Each row is a point on a landscape with many valleys, with its height.
A ball rolls from a point to whichever of its 3 nearest points has the largest drop for the distance, and stops where none of them is lower. Distance is the straight distance between rows; heights are no part of it.
(734) h=39.5: [ 55  85 101 171 132 121 106 165 108 186 133]
(579) h=16.0: [158 130 152 123 166 142 126 137 155  99  95]
(253) h=48.6: [110 153 149 154 113 113 126 100 120  60 121]
(498) h=12.4: [167 134 157 103  69 173 110 102 142 130 119]
(274) h=64.4: [107  94 115 146 186  70 108 163 114 113 147]
(447) h=15.1: [121 121 152 122  70 155 126 104 126 119 115]
(202) h=7.4: [163 111 101  87 101 164 142 141 158 236 116]
(90) h=19.0: [121 133 110 107 117 130 146 135 116 153 124]
(275) h=10.9: [172 131 143 113 170 157 128 132 167 114  93]
(672) h=23.0: [111 111 104 121 115 116 117 139 108 166 144]
(661) h=58.1: [ 92 141 155 182 119  96 131 108 112  50 138]
(444) h=6.7: [148 106 101  96 107 145 126 146 159 225 122]
(190) h=52.3: [ 69  82 105 161 172  92 106 177 117 153 134]
(332) h=22.6: [149 136 161 117 100 128 104 108 131  98 112]
(407) h=9.9: [155 132 130  99 107 177 153 128 134 177 109]
(293) h=15.9: [156 108 105 105 143 117 130 153 146 184 129]
(631) h=48.1: [151 140 120 110 188 125 149 145 134 133 114]
(15) h=37.5: [156 145 152 136 169 104 106 125 148  71 118]
(551) h=14.7: [111 126 135 114  69 165 145 109 114 144 110]
(118) h=49.4: [108 129 152 158  42 149 135  92 110  97 144]
(666) h=10.5: [149 120 151  91  65 193 135 119 138 168 108]
(682) h=61.0: [134 151 147 143 190 100 139 136 125  64  99]
(18) h=40.0: [ 90 114 111 163  78 141 126 102  78 148 184]
(612) h=13.3: [112  96 101 111  93 129 108 146 124 196 145]
(34) h=8.9: [175 182 157 124 150  94 115 106 147  60 138]
(406) h=38.5: [101 104 103 140 124 111 110 143 107 137 169]
(185) h=43.4: [181 192 150 108  86 134 125  88 152  82 132]
(207) h=51.2: [ 64  87 114 163 102 136  93 142  94 179 165]
(500) h=12.3: [134 126 150 105  59 171 124 102 123 135 108]
(84) h=63.5: [ 89 141 140 175 131 104 147 106  96  70 142]
(53) h=7.7: [150 119 101  90  94 151 124 150 133 206 133]
(741) h=26.3: [187 163 156 120 169 126 102 124 165  76 124]
(578) h=35.3: [127  96 110 126 151  96 115 167 147 175 123]
(415) h=53.7: [129 104 104 118 168  85 115 163 125 144 138]
(123) h=19.8: [174 129 126 121 201 168 152 140 184 124  97]
(395) h=49.6: [105 141 106 127 157 100 141 132 102 106 147]
(214) h=57.4: [123 112 107 125 213  67 122 169 129 118 136]
(586) h=17.3: [160 132 112 125 207  97 144 150 138 119 128]
(13) h=9.1: [118 124 154 122  27 170 113  96 120 124 129]
(44) h=31.4: [187 200 159 114 137 121 125  88 158  69 139]
(567) h=41.6: [ 89 132 113 153 113 123 138 117  81 108 164]
(594) h=27.3: [ 98 122 105 125  96 132 126 130  94 145 163]
(160) h=13.0: [165 135 154 110 129 167 126 131 150 134  99]
(708) h=15.8: [144 139 157 114  64 153 102  99 141 113 123]
(388) h=53.0: [151 134 126 107 155 137 147 133 136 149 112]
(602) h=39.3: [170 130  98 117 227 148 161 139 212 122 101]
(192) h=38.0: [ 55  83 105 162 103 136 117 161 117 217 122]
(19) h=16.9: [179 148 151 109 119 148 106 108 157  99 114]
(188) h=9.8: [124  96 104 104 107 123 106 152 139 206 128]
(466) h=46.7: [ 89 124 136 182  54 151 148  83  83 117 164]
(116) h=11.2: [137 134 148 104 111 159 142 120 129 143 106]
(177) h=74.8: [115 157 157 178 145  75 118 113 124  20 135]
(131) h=70.3: [ 84 150 124 175 165  74 147 112  92  58 149]
(182) h=64.3: [108 145 154 155 149  88 122 114 126  52 123]
(592) h=46.6: [139 140 124 112 178 123 149 139 122 119 112]
(459) h=73.4: [110 149 120 138 196  79 143 134  96  79 118]
(720) h=26.1: [ 85  76 107 143 114 124 102 168 131 194 131]
(641) h=52.8: [104 141 143 165  76 125 128 109 118  77 138]
(198) h=13.9: [114 125 128 111  89 157 144 120 101 143 124]
(570) h=31.2: [116 140 115 115 142 126 149 130 105 120 130]
(133) h=10.0: [147 125 108  92 129 131 133 151 144 189 133]
(590) h=66.7: [ 80 144 130 176 121  98 150  98  80  71 157]
(91) h=37.4: [129 145 163 139 120 112 113 105 127  68 120]
(83) h=35.0: [152 136 128 126 215 145 154 137 167 105  96]
(221) h=17.2: [ 96 124 111 113  70 156 142 110  92 160 145]
(224) h=8.0: [171 126 106  96 141 155 147 132 161 193 119]
(654) h=9.6: [154 102 100 116 190 101 118 154 149 165 132]

For each start below, name the point where the ball stops.
(682) -> (34)
(406) -> (444)
(602) -> (275)
(293) -> (444)
(190) -> (444)
(116) -> (224)
(207) -> (444)
(666) -> (224)

Call two points neighbours if one is among the 3 nearest of the other. Go from one point of each pair to the other, from neighbour to neighbour, staying as low as possible. Name the highest point that can't be avoided.
(13), (444) -> (500)
(500), (654) -> (293)
(13), (586) -> (592)
(275), (500) -> (160)
